Points on a hilly landscape, in no order, each with its height.
A climber steps from a point to the highest of its 2 nearest points, and stops where none of them is higher. Distance is the straight distance between rows; heights are no part of it.
Lamo: [ 14   3   3 -22 -16  -2  -5  -6   3  -6  -5 -22   2 -32  18 -19  23   8
  12  -5  -2   2   2  11   4 -31   0  20   0]  h=38.3
par: [ 15  -8  22  18 -25 -19   9  -4 -10   7  -9 -30 -12  -4 -18  21   0   8
   1 -16  -7  -6 -26 -10   6   0   6 -25  14]  h=15.2
fitod: [-26   6   4   6  11  -2  12   9  -7  20  -2  22  13  10   5   6 -13 -20
 -12  10  -2 -12 -26   3   3   2  -1  22  -2]  h=54.3
pagid: [ 25 -11  -3 -15   5   7  -6 -10  13 -17  11   4  -2   1 -21   9 -38 -15
  24  -2  -1   9  -4 -15  -7   2   9  -7   4]  h=24.2
Suf: [ 17 -14   8  -3  21  13  15 -25 -10  22 -14  -8  -5   7   3   8   9   8
   9   3   0   5  -1   8  20  11  10  -7  -7]  h=76.5
kagiv: [ -6  25  -4   0  22   7 -13   7  12 -19   5   5   4  21  10  -4  -7 -21
  -4  -2  -9   3  -1  10   5 -29   7  15 -18]  h=24.3
zeni: [ -2 -13  -6   5 -17  -4 -26 -15   1 -15  17  14  -1   9 -13   8 -15 -13
   7  -5   7 -14   6 -15 -28  -3 -14  -5  14]  h=54.6
ripa: [ 10  11  18  30 -20 -17  -2   7 -12   9  -7 -13  -8   3 -25  11   9  13
 -16   4  -9  -8 -19   7  -7  19   0 -10  14]  h=13.4
kibo: [-13  -6   1   8  -1   3  -8  13 -21   1  22   1  -7   8  -1  -7 -27  26
   0 -22  -5  -3   6 -21  -3  13  12  -3  15]  h=18.2
zalod: [-24  -1 -23 -14   6   2  16 -12  -5 -23  -2  27  -5  13   0  -9  -2  -5
 -15   0 -18  -6   1 -10 -31  -1  -3 -11  14]  h=23.6
vip: [ 15  -7  -4 -14  31  -1   5 -14   2 -18  19   9 -13  21   9  23 -11  -2
  -2  -1  -8 -14  23   7 -29  27   7   1  10]  h=41.9
Depok: [ 20  14   6  16  -4   2   7  24  -4   5 -11 -20  11  -7  38 -27   3  -8
  -5  -6 -13 -22   8   3  -9  -2  -8  24 -25]  h=56.0
pesuf: [-20  10  -2 -12 -18 -11  -1   7 -16  11  -6  -3 -11 -12 -20 -19  -8  -1
  -5  -8  -3  15   0 -16 -12  -3  15  10   9]  h=57.6
daliv: [-18  -6   4  16   9   7  15 -12   9 -19  11   9   9  -7  -3   7  -3 -20
   0  12 -10  15  14  12  19  -7   0   7  16]  h=43.7
fama: [ -9  -9  -3   1   8   9   6 -23   0 -20   0   8   8  -5  30 -14  15  -6
  11  -8  -2  -4 -12   8  19 -20   1  28  -1]  h=34.5
Dasus: [  3   5  16  11   7  17 -17 -15  -1  -9  20 -24 -20   8 -28  -8   7   8
   9  -5  12  14  -5 -24   4   9   4 -33   5]  h=11.0
bubu: [ -3   7  -7   2  -7 -32   9   7   2 -10   8   0  -1 -25  -8   7  -2  14
  -6  12  17  -1  -5  17  25  14   0  -3  25]  h=10.5
Boveg: [-13 -13   2  15   3   3  11 -20 -15  10   2  -4 -21   5  -5  19  -4 -20
 -18  -4 -19  33  -2  11   3   6  -2  -2   9]  h=12.8
Gug: [ -3  19   5 -12 -13 -10   1  19 -23   4 -14 -10   8 -15 -20  -7  18  -2
  30   7  20  -7 -18   9   9 -22  16  -5   3]  h=38.2
Zemo: [ 19 -15   4   3 -17  -6  10 -15   4 -10  11   0  -3 -31  22   7   5  14
   5  -1 -21  -1  -2   9   8   2   0  22  16]  h=42.0
ziv: [  5  -2  -6 -29   2   2   3 -10  -7   1  -6 -15  -7  -2  21 -27  14   9
  -5   1  -7  18  -8  -1  -8 -24  -2  31  -2]  h=41.5
sovut: [-15   7 -12 -39   5  -2   8   4  -2   8  -2   1  -7   5 -12 -27 -15 -11
 -22 -17 -10  20 -18   2  -9  -6   1  11   7]  h=51.3
Divu: [  8  -7  -3  18  -7   1  11  21  15  24 -13   3  12  11  16   2  15  10
  -5   6  -2  -9  22  -5   1   4 -20 -26  -8]  h=35.1
tukat: [ 27   0   6   0 -16   2 -19  17  12  19   6  -6 -13 -23 -21   7  -3  18
  23   1   0   4  -5 -20  -4   3   7 -14 -12]  h=25.1
robod: [-13  -3  -6  11 -18 -17  -3 -18  12   3  -7  20   2 -17  16  24   2  -9
   2 -13  -2 -14   9  -1  21 -11  -3   7 -20]  h=26.7
Lon: [  3   2 -20  -2   8  11 -10  -4 -20  16 -15  10  -3  14  10 -20  20   1
  11 -20  21  -5  24   9 -13  12   0   4 -13]  h=31.7
zasog: [ 17 -15  14   4 -21   8 -25 -14 -10  13   5 -13  -7  -9 -12  16   9  -3
  18 -14   3  -7   2   7 -11   2  -7  -8   7]  h=41.3
sekat: [ -8 -10  -5  -3 -17 -30  15  19 -10  10  -8  -5   3   2   4   7   9  42
 -10  -8  14 -15  -3  -6  17  11   0 -20  11]  h=31.6
gif: [-17   7 -29 -15  19   5  -4   0   1  -5  -9  19 -19  15   9   3   2  -1
  -8  -8 -17  13   0 -14 -18 -15   3 -17 -22]  h=25.6
Gono: [ 17   3  -2 -19  20  15   9  -3  27  -9 -14   5   8   7   0   9 -13   1
 -10  25  -2   1   1   3  -5  -4   5 -23   0]  h=25.4
Dogu: [  2  -9 -13   4  11  -2  -1 -25  -3   1  13  21 -16  -4 -19  -3   1 -12
  10   7   0  17   1   4  -6  22   4  20  12]  h=50.7
vap: [ -2   8  11   1 -12 -19  16  15 -14  -9 -12   7  14   7  -1   3   2  14
 -23   8   4   1 -38  14   9  15  -1  11  12]  h=73.0
Gepor: [  9  -2 -11  -8  24  14  -4  -6  20  -3  -9  12   4  32   8   8  14  10
 -14  16  21 -10   8   9 -18  15  -3 -16  -3]  h=22.6
goker: [  0  -2  -3  -4 -18   0 -18 -15 -20   3  -3   8   0  -5 -12  -5  -2 -21
  14 -15   6 -13  -2   6 -27  -6  -3  14  15]  h=47.6
tilu: [-22   5  -9   7   7 -13  -7   1   5   1  18  17   2 -18  11  -6   0  10
   3  14  -2 -10  33 -10  18  -1   0  14   1]  h=59.3
Pinut: [-18  14 -21  -1  21   9 -17  25  13   8   1  20   7  26  12 -15  11  12
 -13  -9  20   2   5   5   0   4  -4   5 -12]  h=25.2
gadir: [  4   6   0 -17   5  -3  -4  -7   9 -11 -14   0  27   6  16  -7  -8 -16
   2  -6  19 -24 -14  14   5 -29  -9   3  -6]  h=32.3
tun: [ -8  -6  -4  -7   5  10  24  -5  13 -12   5   9   7  -9  13  -8   4  -6
 -12  40 -30   5  -4 -14 -10 -16 -12  11   1]  h=54.2
befuz: [ 22 -12   3   5   3  15 -11 -30 -10  -8 -10   1  -9  17  -4  18  -8 -12
   9 -20   2  -9  -3  10 -12   4   8 -19   0]  h=35.7
folib: [  6   2  -1  -2  -6   5 -10  11  13  18  14  10  12 -18   8  19  -2   1
  26   3 -19   0  17  -4  25   4  -3  16 -38]  h=47.8
bobo: [ -8   1   0  -4  26   9  -4  -3   1  -1   6  11 -19  22  -6  39 -17 -30
   3  -7   6   1   7  -2 -20  16   8 -28 -18]  h=38.6
Gidad: [ -9  -8  -6   8   5   5   5 -12   6  -9  13  20  -8  13 -20  23   1 -25
   2  24 -28   1  -1 -16 -24  -2 -12 -12  -4]  h=43.6
bemo: [ 15  10   4  -3   3  18   9   6 -25   5 -12 -16  -7  -2  23 -12  10 -12
  -6   8 -26  -6  -2   0 -36  -7  -1  22 -21]  h=51.0
rupa: [-12   4  11 -17  -5   5 -19  15 -27  -2   4 -14  12   7 -24 -18  -3  19
  12  -2  25   7  -2   1   5   1   3 -14  17]  h=42.4
sofov: [ 10  29  -4  -3   2 -19  -7  21   0 -11   9   1   5 -25   6 -22  -3   3
   5 -13  10 -22 -16  22  16   3   8  23   3]  h=34.2
git: [  1   9  10  -5 -10 -12  -1  22 -26  19 -17 -19   1  20 -24 -19  25  25
  -8   3  14  19  23  -4  -2  23   3  -4  -8]  h=39.9
sipu: [-11 -29 -22   9  10   5  13 -22  12 -32  -6  10   8  15 -28   4  -5 -20
  18  -8  16  22   5 -14   2  -7  -1  -7   4]  h=23.2
sev: [ -9  18   9  -8  -9   3  27  10  -1 -16 -29  -4  11 -12   7 -32  21   9
 -13   9  -2 -11 -41   2  -5  -9  16   9   2]  h=29.3
zoru: [ -7  21  -8  10   7   3 -11   2  18   6 -14  11  -6  -4   5  -2  15  -7
 -16   9  -1  10 -12   8   5 -16  -3   5 -19]  h=21.7
Tepus: [-11  -6 -10   0  -8  -6 -15   7  26   3  20  13 -10 -22   7   8   1   8
  -5 -12  -4  17 -14   6  18  -8  -6  17  13]  h=41.6
pifal: [-17  15  14  -5   2 -16  16  14  -4  -3  -9 -12  12  -5  21 -15   0  -5
 -41   6  15   0 -28  21  15  16  -7  24  -1]  h=64.6
Bala: [ -9 -15  -7   8  -4 -17   0 -13  11  -6  11  16   2  28 -30  11  -7 -10
 -10  20   3  -4  -8 -20 -22  12 -18  -1  15]  h=48.0
zonet: [  8  -7  17  -1  13  10   9  -8  -2 -11   1 -19   4 -25  32 -13  -6 -20
   2  27   3  -5  -5  13   8  16  -1  31  -5]  h=51.2
butum: [ -7   2   4  12 -19 -13 -12  31 -15  18   5 -13   4 -13   7   3   0  11
  14 -11  -3  -8  16  -7  11 -16  -8   1  -7]  h=53.4
ravit: [ -5 -20   5   9 -27   1   8  -8   0   8  -3   3  -5  -8   1  10  27  30
   9   2 -25 -15  -6 -19  -2 -17   1 -10   8]  h=31.5
lupa: [ -1 -19   5   4  -1 -10   9 -14 -13  10   4 -23 -15  13  -3   5  -5  24
  -2   3 -16   9  11 -33  12  -5   0 -16  -2]  h=30.3
fusi: [ 13  -9  -4  -3   5 -13   9  -6   1 -22  10   0  15  -8  14  -6 -19  -3
  13 -11  -1   5 -10  12  20 -10   0  33  19]  h=38.1
Pem: [ -3   6 -10 -11   7  -8   0  -5  19 -23 -19  15  15  14   2   0  -2   4
  -6 -11  32   3 -30  18  18  -7   6   0  10]  h=27.8
Luv: [ -2  10  12   1   1   9  14 -10  -7 -16 -11  -2  26 -13  -4 -11 -11 -38
  -1  20   2 -12  -7  21  -6  -6  -9   5  16]  h=40.7
pano: [-23  13  -5  -7   2  -2 -14   2  10   8  24   6  -6 -23   7  -8  -5 -20
 -15  -3 -19  -3  38   2   4  -6 -11  13 -11]  h=56.3
tateg: [  2  12   8   0  -4 -22   8  23 -20  19  -3 -17   5  -2   0 -11  25  29
 -10  26  10   8   2   7   4  16  -4  18   1]  h=42.9
ral: [ 13   6   7  10   3  15   8  -2 -28   1  -4   6   2  11   4 -12   4   8
  -5   8 -17 -21  -8   5 -32  21   7  13   6]  h=45.9
zegoz: [ -3   5  -2   3 -17 -23  18  -1  -9   1 -11   3  -1 -12 -16 -12   1  -5
 -12  10  -7  14 -18   4 -10   8  -1  28  17]  h=64.4
Rik: [ 16   4  -6  16   2  -1 -17 -13 -10   2 -12  -4  -6  -1   9  -5  27  17
   9  -9  23   3  12  22   9   5   2   3  -4]  h=34.3
bage: [-10  12  -3   4  -9  24   0 -11  18 -21   3  20   3  -3  15  24   5 -20
  -4 -10 -36  -5  10   9   1  -8   6   1 -28]  h=27.9
keza: [  3 -20   6   3  22  16   5 -14  -7  -5  12   0  -1  29  -4  13  -2   6
  14   1 -11  15 -15   0  15  -3   8  -2  10]  h=67.4
meki: [ 13   2   3   6  -6   4   6 -13   0 -19  -9 -11   3 -13 -15  -7  -3   0
   3  18 -15  17   7   8   2  -8   1 -15  18]  h=47.7
zifad: [ 14   3  13   3  -3   0   6  22 -21  26 -15 -18   7   2  10  -3  33   7
   9  24  14  -5 -27   7 -17   4   2  25 -11]  h=47.1
sov: [-10  -4  -4 -16  -3  17  12  -6   2 -13 -11  16   9  13  -5 -14   7  12
 -27   5   0  -5 -18   8 -25  13  -3 -16  27]  h=22.4
zifu: [  8  -4   9 -20  -2   7  13  21 -30  27 -18 -15  13   9  -2 -12 -15  14
   2 -17   8  -3   9   3  -3  15  12  -9   1]  h=60.1
Dogun: [ -6  12 -10   4  -9  -6  -5  -2  -8  -7  -6  -6 -20 -11   2 -12 -24   4
 -12 -24 -20  19  12 -16   5 -11  16  -4  -5]  h=52.3
Feg: [ -1 -13   1  15  -3 -11  12   2   3   5   5   7   6   5  10   9   0  36
  -6   2 -13 -32   7 -17   8   6   1 -13  14]  h=33.1
Bosen: [ 10  -2   2 -19  13  10  19 -10 -16   5 -27   0  14  13  13  -7 -13   8
 -11  -5  11  -4  -5  12   5  14  10  -3  -3]  h=67.9
Nasiv: [ 13   0   4  25   5  -2 -15 -22  11 -26   0  10  -7  25 -19  24  -8 -17
  14  -6  20  -3   0   7   1   9  16  -5   3]  h=30.8
pepi: [  4 -18  -4  -2   8  -3   5 -14  18 -33  16  -2  11  19  12   0   5  15
  -9  23   4   6   8   5  -9  -3 -14  16  33]  h=4.7
Kezi: [ 12  -4  -2   1  33  26  16  20  -8  13   1   8  10  29  22  11 -13  -5
  10  -8 -12 -12  13   6  -6  14   7 -10 -16]  h=30.6
moke: [-15  -7  -7  -9   5  10   6  -5  -7 -17  16  14 -11   4 -16  -4 -35  -8
   4 -16   3   4  -3 -28 -18  15  12 -21  12]  h=20.8
kima: [ -5   5  12  -1  -1  -7   0   3  20  -6  -3 -26   1 -25  27 -25   5 -23
 -27  15  12 -19 -15  17  -1   5 -14  20 -11]  h=57.2
lipo: [-15   6   0  25 -18 -27  -7  13  -3  16   5  -3 -11 -17  -6   6   1  12
   0  -1  22  -3  21 -24  11   8  -6 -16 -13]  h=56.8
Zitav: [-11 -12  -1   5 -22 -18   6  27  -4  38  -1  -6 -11  -9  -4   7  34  26
  -6 -13  14  -8   3  -3 -13  16   7  -3  15]  h=29.9
nam: [ -3  10  21 -12   7  22  23   7 -16   5 -14 -17  11 -24  13 -25  -6 -19
 -11  18  -3 -11 -10  15 -10  10   5  13   4]  h=46.0
nore: [ -9   3  -7  13  -1   4  -2  -2 -17  10 -17   9  -8  28  -6   5   2   8
  -6   2  -9  -3  -5 -19 -13  -7   4 -16 -16]  h=27.7
pural: [ 29   3  -4 -17  -7  10 -22   8  -6   8   2  -1  -9 -15 -11  -8 -24  -1
  19 -10  -7  -2   7 -12 -22  -2   8  -1  -8]  h=28.7
Sitam: [-15  -8  -1  -2  -8 -16  20  -6 -12  -1   6   1   6 -11   6 -18  16  11
  -1  32  -7   3  -4  -8  -4  -7 -12  27  19]  h=58.6
pipo: [ 15  19 -10  13  -2 -20  -6  25  14  11 -13 -15   7  -1  19  -9  -5   0
 -21  -8   8  14  25  16  16  -2 -14   3 -15]  h=8.2
libif: [  8   1   0   6  22  11   0  -3  19   4  13   1 -20   7 -16   6   4  16
 -16  16 -17  16  -3   4   0  26   7 -14  15]  h=16.6
Mab: [-20  -1   9  12  -2  15  -4  -5  -6   4   6   9   2 -22  -3   9   9 -11
  19  -5  -2   6  -1  19  26  -8   5  -1   5]  h=40.5
golo: [ -4  -9   6  10  -9   8  -7 -14 -20 -25  13 -12   1  -3  -3  -6 -10   7
  14  -6 -17  -1  25 -11   6 -17   4 -14  15]  h=52.2
dev: [ 12  -6   9   2  -6  -4   8  19  -2  35 -11 -30  -5  14 -14  -7  21  16
   1   8  -1   7  23 -15  -2  11  -9 -27  -3]  h=37.2
Gonu: [ -2   4  12  16   0   9  -8   6 -15   8   6  -8 -15   2 -30 -11  20  29
  22  -3  -2   2 -13 -11   8   9  23 -14  12]  h=8.3
Buko: [ 30   3   5   3 -14  -2  -1  37   3  21  -7 -23   7 -12  28 -13  25   6
   9   8   0  -3  -3   6 -13  -5 -15  25 -17]  h=51.7
masap: [ -4  -7  -6  -9  14  15   7   2  -2  23   2   5 -14  -3   2   4  -5   4
 -17  -1 -10   3  15   6 -11  23   0 -16   7]  h=18.1
nubo: [  7  15   1   8   0  13  12  14  -7   2 -33   1  16   1  15 -17  20  18
   9  11  -4 -15 -12  -4   0 -18   9  -7 -16]  h=32.4
Fufig: [-11   5  10 -23 -14   6  24  10  -4  13 -24   8  10 -10  -1 -18  15  12
 -25   9   7 -13 -20   3 -23  20   8   6  13]  h=25.8
Labu: [-12 -16  12  20 -22   7  -3 -17   6  -3  16  -8 -13  -5 -14  32 -10 -25
  -7  -5  -9  25   2 -15   4   0 -10 -19  -6]  h=14.9
Fon: [ 10  12   9  -4  17 -13  -6  23  19  -1  23 -18  11  -9  29 -32   1   1
  -5 -12   7 -20 -15  16  18 -12  -4  28 -22]  h=30.7
zup: [-13  -2   4   4   4   4  -3   0   6  24  -6  21   5   3 -12  19 -14 -22
 -14   2  18  -9 -20  17  -6  18  -3  -5   9]  h=48.1
Vorar: [ 23  18  -4   0  25  21  11  26  22   1 -15   5   8  10  16   3 -21  -2
 -11   3  -7  -3   8  12  -3  10  14 -10 -15]  h=28.1
Korig: [-21  -6  12  16  -9  -4  -1   6   9  26   8  -7 -17 -19 -17  13   7  12
 -14   4   6  11   2  -4  14  14  -1 -28  13]  h=53.3
nik: [ 18   8  -7  23 -19 -13  -7  27   8  15 -21  -5   1   2   0   7  26  21
   2   0  11  -4  -2   4   2  -5 -10 -23 -12]  h=33.3
nok: [ 15  11   1   4   6  -9 -10  15  30  -9   2  -7  12   1  22  14  -9  -1
 -15  15   7  -3  36  12   5  -8  -9   8  -9]  h=7.1
bolov: [ -4  -4   0 -10 -10  14   4  -1  17   7  17  13  -1 -32  12   5  10  11
  10   3 -34  15  -7   0  21  -4   2  26  -9]  h=44.8
moza: [ -3   7  -6  -3  10 -10   3  -5  36 -31   6   9   3  11  19   4  -3   1
 -15  23   3   0  18   0  -3 -17  -3  24   6]  h=6.0
Vese: [  4  34   5 -10   4  -8  -8  31   2   8 -11  -8  20 -18 -10 -21 -12  -6
  -6   6  16  -9   2  22  10   7  -1  -2  -3]  h=37.9
pip: [ 21  -1  -8 -24   0  -6  -5  10   5   2  -7 -12  12 -12  19 -14  -9  26
  12  -8   0  -4  11  -2  14 -22  -2   3  -3]  h=35.5
siv: [-11  19 -10 -16   6  10 -16  11 -14   2 -17  15   6  11  -4 -31  11  11
  -3 -32  27  -5   1  15   0  16  13   4  -7]  h=28.5
dunun: [  9  -7 -11 -11  17   7  -1 -15 -24 -16   7   4  -3  24  -4 -10  -2  -1
   7   2  -4  25 -13  11 -13   6   1  20  13]  h=58.1
fiviv: [ -4  -5   4   6   0 -18   7  -3   5  -8   6  13   2  -3 -27   3 -11   9
  11   6  13  -6 -17  -9  17  22  11 -11  19]  h=11.9
refi: [-10   2  -3   0  -6  -3   7   3  -9   2 -16  17   6  -1 -15  -7  14  17
  29  16   4 -15 -21 -19   9 -18  13 -12  -4]  h=35.0
zub: [ 15   7   1 -13  12  22 -11  15  30   2  13 -12   7 -12  33 -16  11  -4
  -5 -10 -10   4   2  16  12  -9 -12  21 -32]  h=27.6
Kifim: [  2  -5   8   2  11   4  16 -10   6 -10   0  13   5  24   5  37 -22 -24
   1  15 -22 -13  11  -6  -7 -10   5  -3 -12]  h=40.3
fum: [ -6 -26   1   6   6  23  16  -2  -2 -14  19   7  -1  11 -14  15 -10  -5
  22  -2 -40  24 -13 -17   6 -15   1  -8   0]  h=59.9
kan: [ 16  20  -6 -10 -17  -8 -28   5  14   6  -2   3  -8 -24 -10 -17  -8 -13
   6 -28  -6 -12  -2   1 -11 -17   5   8 -13]  h=33.0
ripid: [ 11 -26  -6 -19  -8  -5 -11 -16  -2   0   6 -13  -4   1  15  11 -24  15
   5 -15  -3  13  21 -19  11 -16  -4  -6  -7]  h=32.6
rit: [ -2   4   2 -30  -6   3   2  17 -14  28 -24 -22  14  -1   4 -22   6  -6
   3 -22  18  -4   6  11  -3 -18   4   0  -5]  h=53.1
Gule: [  0 -11 -12  -9  14  -4 -14 -18   2 -15  37  11 -22   2  -5  18  -3 -16
   5   6 -15  11  28   1 -24  13  -9   9   7]  h=45.6
gatu: [ -8  -7  -9   8 -20 -24   8   1 -10  -1   3   8  -8 -18   1  26   7   5
  23  -6  16 -16 -11  -8  34 -15   1 -15 -10]  h=28.0
Meren: [ 18  -5   5  -8  16  20  -9  21  10  10   1  -5  19   6  28   3   9  11
  16  12   8   1 -17  12  13 -14 -11  13 -18]  h=24.4
medol: [ -2  -7   2   9  -4   0 -15  -6  11   6  24 -10 -14  10  -1  11 -10   8
 -15  -9  23   2  22 -41 -18   9 -17 -32 -15]  h=68.7
Netum: [-11  -7   8  10  -4  11  -7 -10 -24  20  -9 -12  -5  -5  14   5  21  -3
   5 -21   8  13   8  26  13 -11   0   9  -1]  h=37.3
buve: [  1 -14  14  20  -8 -12  -6   4   0  -1  21 -22  -5   6 -23  18 -28 -14
  -1  -3   9  35 -18  -9  10   3 -11  -5  14]  h=17.8
babib: [ -2 -11  -6 -10   5  29   5 -29  -9 -18  -1  12  -2   5  24  14  13 -19
   8 -12 -22   3  -7  14 -11 -12  -2   6 -11]  h=30.9
sano: [-14   4  -6  22 -14   1  -7  -2  29 -26   9  28   0  -9   9  20  -8  -3
   5 -16 -20 -11   3 -11  16 -16  13   4  -7]  h=26.0
padun: [ -3   0  10  -5  12   7  -4 -10   5  -8  14   0  -8  18 -43  -9   0  10
  -1   7   0  -2 -12 -18   0  34   5 -20  22]  h=14.2
bivi: [ 23 -19  17   0 -10 -18   3 -25  -3   9   7 -34 -18  -1 -34   6   0  -3
  16  -5  -6   6 -13 -30   7   9  -6  -2  14]  h=17.9
mezo: [ -2 -16   8  -9 -15   8   5   4  -2  31   1  -6  -9 -12  -6   6  15  11
  -6 -10   0   6 -20  12 -14   4   7   3  31]  h=27.2
Pugem: [  1   6  10  13 -15  -1 -23  18  -6   4   9  -9   7   3  -3  17 -21  -7
   4   6 -19   2   5 -11  -1 -23 -13  -3 -14]  h=57.4
Riz: [  5   7   2  11  18  12 -19  -2  10 -33  17   8  -6  30  -3  16   0  -1
  16   8   1   6  16  10  -2 -14  10  10   2]  h=27.3
pek: [ 21   2  -8 -17 -12 -21  14   0  -5  22 -35  -6   6 -13  -7  -5  20  10
  14  10  26 -15  12  -4  -4   2   8 -10 -14]  h=43.9
dur: [  8  26   9   1  -8   3  -6   0 -17  -4 -24 -11   6 -16 -21 -15   3  -9
   4   2  14   8  -7  25   3   0  11  -7   9]  h=42.7
Zam: [-28  18 -16 -22  15  -1  -7   2   9  -6   5   5  -2  16  11 -33  14   3
 -37  -6   2  -2   5   6 -14 -10 -14   5  -6]  h=22.5
kizik: [ -8  -1 -16 -18   6  -8  17 -22   3  -2   2  -1 -18 -12   9 -27   6 -22
 -22 -10 -16  23  -7   4 -12  -9  -6  35   2]  h=45.8
Sudo: [ -9   7  -3  -4 -10 -23  -9  13   3  17 -11 -18  -3 -20   5   3   1   4
 -18 -10  26  12   6  24  20  -3 -13  -9   7]  h=9.3
tes: [ 15  -5  10   5  10  15  -1 -11  -6  -9  16   4   7   2   8   7  -6  -4
   4  11 -14 -22  12  11 -13  12  -2   7  14]  h=41.4
kulik: [ -2   3   4  14   6 -10 -11   5  -1 -18  16  -8   5  -5  -2  -3  -6  30
  16  10   0  -2  25  -8  28  -6  10 -12  10]  h=56.1
Nelen: [  9 -12   6   7 -10 -10  -3 -19  -9 -11   4 -17  -6  -3 -38  -3 -14 -16
  20  -5  26  32 -14 -17   2   3  -3  -9   7]  h=21.9
zubid: [-22  -2  -7  -2  15  -5  -8   8  -1  -2  19  -6 -13  25  -5  12  -8   6
 -21  10   5   6  32 -20 -16  12 -11 -31  -5]  h=62.4
migu: [  1 -17   6  21   3  12   0 -28  16 -24  10   0  -5   9 -35  15  -3 -28
  22  -6  22   9  -9 -21   5   7   0 -25   1]  h=26.5
ropu: [ -6  11   4 -19   7 -10   9  -6   8   5  -7   8  25 -21   8 -12 -13 -28
   1  17  18 -35   1   8   4  -3 -10   9  -4]  h=36.3
lepe: [ -3 -22  -2  11 -16  -3   8 -12  12 -14  -1  18   8  -3   8  25  21  16
  20  -5  -3 -13 -28   3  22 -20  -5 -10   7]  h=29.7
Rinib: [ -2  11  10 -15  16  12 -12   6 -28 -19   9  -2  18  19  -6 -23   0  12
  -5  11   9  10  -1  20  -1  13  -1  14  15]  h=49.9
nukas: [-21  -1 -10 -12   9   5  -8  -6  11   0   2  22  -3  18  -2  24 -19 -37
 -14  -7   7  -4  -3   6 -20  -2 -10  -3   2]  h=42.8
rarin: [ -9   4 -14   1 -21  -8 -20  -7  28   0  -1  16 -18 -25 -14   2  -3 -15
   0 -25  10  14 -20  -4   5 -12   0  -1  -4]  h=37.7
poma: [ -5   3 -10  -1   4  18   3  -2  14  24 -14  15  -8 -10  21   4  13 -15
 -24 -10  -1  -5   6  15 -15   7  -9  -2 -16]  h=19.7
luf: [ 15  10  -9  -3 -10 -13   7  21   0  29 -27  -2  18   0  13 -18   5 -15
  14 -11  16 -16  17   0   3  -6 -12   1 -26]  h=47.5
zugak: [ 14 -15 -11 -10  12 -10  -7 -26  29 -23   4   1  -9  24  -9  13  -4  10
  -4  12  18  19  12  -1   0   4   1  -6  17]  h=3.0
vakoz: [ -2  -2   5   1  26  19  -9  17 -19  19   9   0  -1  30 -12  14 -26 -11
  11 -10  11  -3  -2  -6  -5  21   7 -19 -17]  h=34.4
Vif: [ -2  14   5  21   5 -10  12  13  -1   8 -12   0  17  -3  31   2  -6 -14
 -12  -1  -3 -25  -5   8  14  -6  -3  18 -22]  h=60.6
Fesu: [-11   0   0  31 -17 -11 -17 -16   3  -7  11   9 -13  -4 -14  11  -2   0
  -3   3   7 -12  16 -26  -9   6  -3 -20  -3]  h=61.0
Buped: [-15   0  -9   2   4  10  16  -7  -8 -17   6   9 -16  -9   5   8 -16 -13
   3 -10 -47  22  11 -15   7 -14  13  -6  -9]  h=54.9
rel: [-11 -18  -2  13   7 -24   4 -35   5 -13  13   8   1   8 -25   6   5  -9
  21  16  17  -5  13 -21  21  11  -3  -2  12]  h=10.2
zoz: [ 12  -3   9   3 -11  10 -13   8  13  -3  17  -2   8   1   1  31 -27  -4
  17  -3 -17  -5  26 -21   7  -1   2 -11 -34]  h=51.8

Where does a climber stop that starts at each point below?
Gepor -> Vif
libif -> Fesu
Pinut -> tilu

Call two points neighbours if one is among the 2 nearest of the other. Go from one point of each pair to the other, from neighbour to neighbour, staying as high as possible. Name the lowest point that can't be avoided.
Pugem, medol -> butum
vap, keza -> Dogun
Vif, dunun -> tes
